Points on a hilly landscape, in no order, each with its height.
From any point a ball rolls to the lowest of the 2 points nearest to it. It stops when none of these is lower. Distance is the straight distance between rows; heights are no part of it.
K96: [ 27   2  34  -8  46   2  38 -29   6  -7 -13   6 -10 -31 -36  39 -17  49
 -25 -54  25 -21  27]  (h 332)
K504: [  6  44 -34  30 -26  24  12  34   3  15   1 -30   6   6  -3  44  12  48
   4 -26  15  26  23]  (h 442)
K459: [-26  -6   6  47 -14  45   8 -22 -14 -13 -17 -10 -43   1  -2  -6  49  -1
 -26  13 -20  20  -1]  (h 743)
K527: [ 32 -31 -24 -12 -16  -1   6  26  -8  11  47 -13  14  54 -13 -18   0  -5
  73  45  -3 -13  -6]  (h 529)
K627: [-12  26  17  11 -16  -9   2  -2  -7 -11  -5   9  21 -27  33  54  -7  12
 -25 -46  26   0 -12]  (h 499)
K752: [-28 -16 -38   2 -25  15 -18  -7   7  27   0 -46 -42 -14  22 -61  35 -19
  -3  30   8  20  20]  (h 548)
K687: [ 25  14  -6   0  -9  25  23  13  12  17  24  53  50  12 -19  49  -8 -20
   5 -22  -6   1 -38]  (h 196)
K113: [  5  21  39  26 -14   4  12 -53  11   8 -13  62   8 -25 -12  83 -45  30
 -17 -32  29 -27  13]  (h 431)
K87: [-27   6 -16  -6 -48 -52 -33 -27   6 -14 -27   2   6  -2  70 -22 -52  13
   5  10  38   9  24]  (h 539)
K486: [-14  -9  34  -1  -4 -36 -19   2 -32 -25 -18   4   3 -44  41  32  18  -3
 -25 -44  30 -11 -15]  (h 472)
K555: [-36 -16   8  51  16  39  -3  -5 -13 -12 -30 -20 -36 -34  13  16  57   9
 -15 -28 -21  35  -5]  (h 718)
K225: [ 13  14   0 -38  11 -49   2 -20  -4 -26 -12 -18   0 -20  22   7 -42  34
  13 -45  56  -3  41]  (h 493)
K704: [-26   8 -14  21 -41   5 -37 -36  32  34  -5  33  -7  14  10  27 -36  56
  -6  17  -4 -19  22]  (h 611)
K485: [ 22   9  -8  16 -29  14   0  16  -9  12  21  29  16  16 -17  45   4   8
   9 -10  15 -14 -19]  (h 132)
K320: [ 20  12   0  35 -43 -17  -2  47 -34   5  15  17  13  21 -17  47  22  15
  34  24  28   1  -3]  (h 157)
K442: [-19  13 -14  53 -53 -20  -7  31 -32  -9 -21 -21 -11   7  12   5  28  30
  21  39  19  46  30]  (h 153)
K688: [ 34  25 -10 -12  13 -20  17  44 -17 -13   9 -23  10  -2 -24  14   5  14
  11 -37  24  -4  -3]  (h 316)
K978: [-45 -13   0 -26  -1 -28 -46 -18  -2   6 -23  -1  26 -30  66  -6  -4 -22
  37  -9  -6   8  -5]  (h 141)
K37: [  2  21 -19   9  17  12  13  61  -9  -7   6 -59 -10 -21 -18 -30  38 -30
 -12  -9 -33  49 -20]  (h 203)
K713: [ 20  -2 -17 -26 -15 -14   1  36 -20  -7  34  -9  40  21  14 -13   3 -40
  31  17  -6   4 -32]  (h 334)
K11: [ 37 -12 -25 -26  19  21  30  -5   5  -6  27  -6   7  49 -31 -31  -9 -10
  42  24 -11   2  -5]  (h 484)
K71: [-19 -36  14 -25  10  33 -15  -9  10  31  22  11   2  -9 -25 -25  29  -3
 -41  25 -21 -33 -18]  (h 342)
K240: [  5 -16  -6 -22  40  -4   3  52 -14 -16  -6 -27   3 -13 -12 -34  32 -34
 -16 -16 -30  18 -27]  (h 149)
K948: [ 53   4 -12 -14  31  17  57  20 -10 -33  12 -14  -8  43 -53 -43   1 -25
   8  17 -13  30   3]  (h 440)
K566: [ 17   3  16   4  75  14  48   5  23  -8 -23 -18 -26 -15 -59   8   0  36
 -33 -65 -18   9  12]  (h 234)
K26: [-44 -19  33  15  -9 -13 -40 -42  -6  -2 -20  40 -20   1  44 -12   8 -26
  -3  48 -43 -42 -28]  (h 138)
K377: [-28  17  -7  45 -28  12  -9 -47  -8 -40 -29 -19 -37   9  47 -24 -14 -21
  19  26  -8  48  14]  (h 572)
K30: [-21 -25  27   3  15  26  -4 -16  -4   9  -5  17 -13 -20 -11  15  35  13
 -38 -14  -4 -22 -10]  (h 398)
K548: [-25  -8  -8 -27  26 -18 -32  21  -4   7 -13 -17  29 -38  37   3  17 -17
  25 -40 -22  11 -23]  (h 143)
K199: [ -1   0   0  53 -46 -23  -9  32 -33  -3  -8  11  -1  40   3  16  18  25
  48  54  12  13  11]  (h 76)
K326: [-18   5  -7 -12 -21  -5  -9 -15  -6  -9   6 -20   7  -1  37 -18   9 -21
  -4   9  12   3  -6]  (h 244)
K398: [  3  28 -12   8 -38   5 -26 -31  27  26  11  37  18  11   1  60 -53  35
   5  -8  27 -16  12]  (h 576)
K640: [ -7 -12   1   1  69   9   8   7   6  -8 -28 -25 -30 -27 -29  -5  22  29
   1 -53 -21  11   9]  (h 164)
K972: [ 37  61 -26   8  -2   7  52  47  -4  -9  20 -35  22  27 -30  10   0  -3
  17  -6  -1  37  -5]  (h 364)
K825: [ 10  42 -24  -4  11   3  27  -2  10 -29   5 -74 -30 -17   2 -30 -12 -10
   0 -25   7  52  26]  (h 354)
K812: [ -4   5  25  22  12  13  11 -38   5   1 -25  31  -2 -15  -4  57 -12  47
  -4 -42  17 -12  22]  (h 385)
K765: [ -5 -20 -16 -37 -21   0 -27 -29  29  41  43 -12 -10  16 -13 -40 -10   7
  -4  43  11 -53  16]  (h 482)
K329: [-25 -17  -8  43  26  13 -17  24 -18  -5 -40 -37 -52 -41  -1  -5  59  24
  13 -34  -7  36  22]  (h 691)
K436: [-25  28  50  29 -16   5  -1 -59  13   9 -13  44 -20 -11  22  16 -27   9
 -47  42 -20 -52   3]  (h 670)
K201: [-39  -6 -28  14 -48 -35 -43 -23  14   3 -26   2 -21  10  59 -49 -22   2
   7  40   6   1  19]  (h 560)
K164: [-11  25 -22  44 -61  -8  -5 -27 -10 -30  -9 -14 -24  46  41 -30 -17 -12
  19  66  -2  24  16]  (h 602)
K958: [ 25 -44  -5  16 -38 -24 -26   5 -25   4  12  10 -49  37 -27 -25  17  32
  10  44  27 -57  25]  (h 546)
K119: [  7 -34  45 -35  18  13  11 -22   5   7   9  60  27   7 -24 -22 -16 -42
 -27  41 -20 -34 -29]  (h 242)
K503: [ 12  -1   7 -25   6 -17  10   6 -20 -21   7 -14   1  -5   5  -8   7  -8
 -15 -17  25 -12  -8]  (h 278)
K373: [-17  12  -7  35 -55 -12 -15  11 -28 -12 -11 -14  -7   5  39  -1  22  -2
  -6  22  22  12   4]  (h 204)
K333: [-10  21  -1   1 -20 -26  -8 -37   2 -28 -23   1   5   5  41  20 -47  31
   9 -20  41   9  29]  (h 516)
K501: [ 15 -27  -7 -59  16 -12 -44   4  12  39  55  15  41 -18 -20  20 -37 -19
  20   2   8 -35 -25]  (h 459)
K757: [ 38 -47   2  -4  -3  -7 -19   7 -26   8  16  24 -30  19 -55   7  25  26
  10   7  30 -56   6]  (h 505)
K620: [  3 -39 -12 -25 -25 -11 -47   7   6  31  56  16  26  13   5   5 -13 -27
  23  24   1 -38 -36]  (h 410)
K943: [ 41 -39  30 -35  39   9  32  23 -13 -18   3  40   5   7 -44 -18  12 -28
 -59 -12   1 -15 -11]  (h 417)
K474: [ 36   2 -45 -16 -12   8   1  41   9  31  51 -30   6  28 -39   1   6  30
  31   1  16 -12  10]  (h 404)
K890: [ 35 -26  -5  -2  32  42  57  -5  23  -1  -6  69  23  42 -56 -12   0 -28
  21   3 -33   8  -1]  (h 479)
K574: [ -3  -6   3 -37  49 -14  17 -30   9 -20  -8 -62 -40 -38   0 -53 -10 -10
  -8 -22   7  20  29]  (h 434)
K607: [ 63  46  -5   5  11   4  83  30  -8 -32   2  -2  14  31 -45  -3  -8 -19
   0  -7   7  32  -2]  (h 400)
K887: [-10  -7  40 -13  76  10  21  10  17  -4 -34  17  27 -41  -5  19  -9 -12
 -28 -44 -47  24 -18]  (h 272)
K481: [ 31 -46  22 -29  26   8   8  -1 -15   4  15  39  -9   3 -59  -7  13   3
 -32  -4  17 -47 -10]  (h 456)
K337: [ 27  28 -36 -10  -1 -30   2  65  -2  15  26 -48  11  11 -23  -2   8  28
  46  -9  21   2  15]  (h 359)
K230: [-18 -40 -16  22 -30  -3 -40  38 -22  24   4  -2 -17  -1   1 -12  58  16
   7  17  10 -24  -1]  (h 627)
K635: [  6  47 -29  29 -17  20  27  18  -6 -13   8 -60 -25  -4  -5  -9  18   2
   0   9   8  54  23]  (h 311)
K152: [  3   1  -8 -45  -3 -15 -36 -26  19  27  38  14  35  -5   3  22 -54   4
  29   8  26 -35   1]  (h 500)
K144: [ -2 -19 -10 -47  -2   1 -25  21   6  23  35   7  54   2  19  -6   3 -41
  11   9 -29  -6 -48]  (h 368)
K46: [ 22  25 -12 -11   0 -20   8  69 -18  -7  18  -9  49   1   4  16  10 -32
  22 -18 -13  19 -48]  (h 297)
K372: [  5  15  38  10 -10  19   3 -45  11  34   6  41   8 -39 -33  62 -48  32
 -42  -2  22 -55  17]  (h 478)
K364: [-43 -23   9   0  -6 -15 -50 -40   0   0 -22  22   8   3  48 -16  -2 -26
  37  28 -25 -15 -16]  (h 86)
K3: [ 20   2 -29 -23 -21  12  -3 -12  17  20  43 -10   3  30 -16  -6 -12  16
   2  14  21 -27   9]  (h 446)
K185: [  5  25  -7 -26  43  18  37 -26  30 -17  11 -70 -28 -23 -16 -43 -21  -7
 -31 -20 -10  39  22]  (h 394)
K750: [-12 -27  -6 -19  66  -1 -14  20  -3 -12 -28 -33 -23 -28 -16 -38  25 -17
  19 -33 -44  27  -9]  (h 84)
K733: [-23 -16 -44 -30 -29   5 -27  -9  34  53  24 -41 -18  -5  18 -61  14  -4
 -12  32  20 -15  21]  (h 518)
K806: [-33  33  60  32 -11  -2  12 -66  10  -9 -29  42  13 -21  45  38 -40  -6
 -25  11 -10 -17  -8]  (h 694)
K13: [ 12  38 -27  34  14   8  23  25   4  -3 -22 -44 -21  -4 -19  37   6  65
   5 -58   9  31  36]  (h 483)
K5: [ -4 -54  -9  31 -34 -27 -57  16 -21  14  -9  34 -37  17  -4  -2  26  39
  15  28  14 -53  11]  (h 584)
K358: [  9  60 -44   0  -4  12  22  32  19   7  18 -43  24  13   2  16 -10   8
  14 -31  -5  31  -3]  (h 399)
K264: [ -7  38 -15  31 -14  11  11  46 -21 -13   7 -57 -21 -17 -10 -21  44 -28
  24  27 -19  73   0]  (h 258)
K730: [  9  21 -22  41 -59   6  12  -7  -6 -10  16  -1  -2  73  16 -14  -8 -17
  43  73 -12   9  -7]  (h 601)
K636: [ 17 -12  47 -28  78   9  34  30  24  -7 -33  44  35  -9 -23   2 -23 -40
 -38 -34 -46  24  -4]  (h 328)
K371: [-51 -22 -31  14 -39 -10 -42 -31  25  34 -23 -23 -46 -10  49 -65   6  -9
  -9  41   2  11  23]  (h 577)
K679: [-13 -26  -4  28   5   6 -16  38 -36   2 -16 -17 -24 -13 -13   0  67  21
   9  -7   5   0   6]  (h 659)
K782: [  0 -34  12 -39   2  28   2 -27  15  19  34  20  10  28 -22 -46   3 -32
 -33  63 -26 -35 -23]  (h 291)
K928: [-39  31  12  28 -35  -6  -7 -53   5 -27 -24  10  -8  13  67   2 -28 -19
 -11  21  -2  15  -4]  (h 543)
K243: [ -1  -6 -30  18 -42 -11  -8  13  -7   4  21 -25   4  49  17 -26  -2  -6
  64  65   2   6   8]  (h 571)
K90: [ 13 -32  26 -18  54  41  41 -18  18  -8 -24  66  24  21 -29 -24  -7 -49
  -3  15 -49  25  -1]  (h 427)
K840: [  2  -8   1 -24  38 -33   5 -31  -6 -31 -30 -31 -27 -23  13 -26 -11  15
  16 -30  33   5  41]  (h 468)
K987: [-33  36  19  14 -36  -4 -30 -44  28  23   0  26   5 -16  33  28 -52  22
 -28  27   3 -34  15]  (h 643)
K79: [-11 -13  14 -24  66  -8 -15  32   3   2 -26   5  30 -36  -3  17   7  -7
  -1 -60 -47   7 -36]  (h 211)
K456: [  8  40 -18 -27  -1  12  -5 -16  33  26  34  14  44  -3  -2  50 -50  19
  24 -26  18  -3   3]  (h 540)
K479: [ 35   9  33 -26  67 -18  46   7  13 -21 -17   1   3 -19 -43  14 -27  18
 -35 -67   4  -5   2]  (h 286)
K166: [ 15  13   3 -21  19   8  15  43   7   6  12  27  55  -3   1  27  -8 -36
 -14 -39 -29  17 -49]  (h 250)
K275: [-24 -32  51  -8   6   1 -13 -42  -7  -3 -10  53  -2   5   9 -23  10 -42
 -25  53 -43 -42 -41]  (h 185)
K467: [-19  32  26  32 -46 -11   6 -27 -13 -29 -18  15   9   1  61  39 -12  -8
 -32 -13  20   7 -15]  (h 522)
K261: [-34 -27  54  13  10 -11 -12 -21 -14  -9 -21   8 -17 -49  25  22  29   8
 -56 -24  13 -25  -9]  (h 441)
K717: [ 33 -35  29 -18  58  28  45  24  10 -19 -21  54   7  18 -36 -20   7 -42
 -43 -10 -29  20   1]  (h 379)

Two balls start at each pair of points below. Name the first point that both come to, or write -.
K733 / K201 -> -
K456 / K372 -> -
K840 / K679 -> -
K467 / K459 -> K30
K636 / K812 -> -
K113 / K225 -> K750

For each start below, name the point where the ball stops.
K704 -> K485
K87 -> K750
K164 -> K364
K371 -> K199
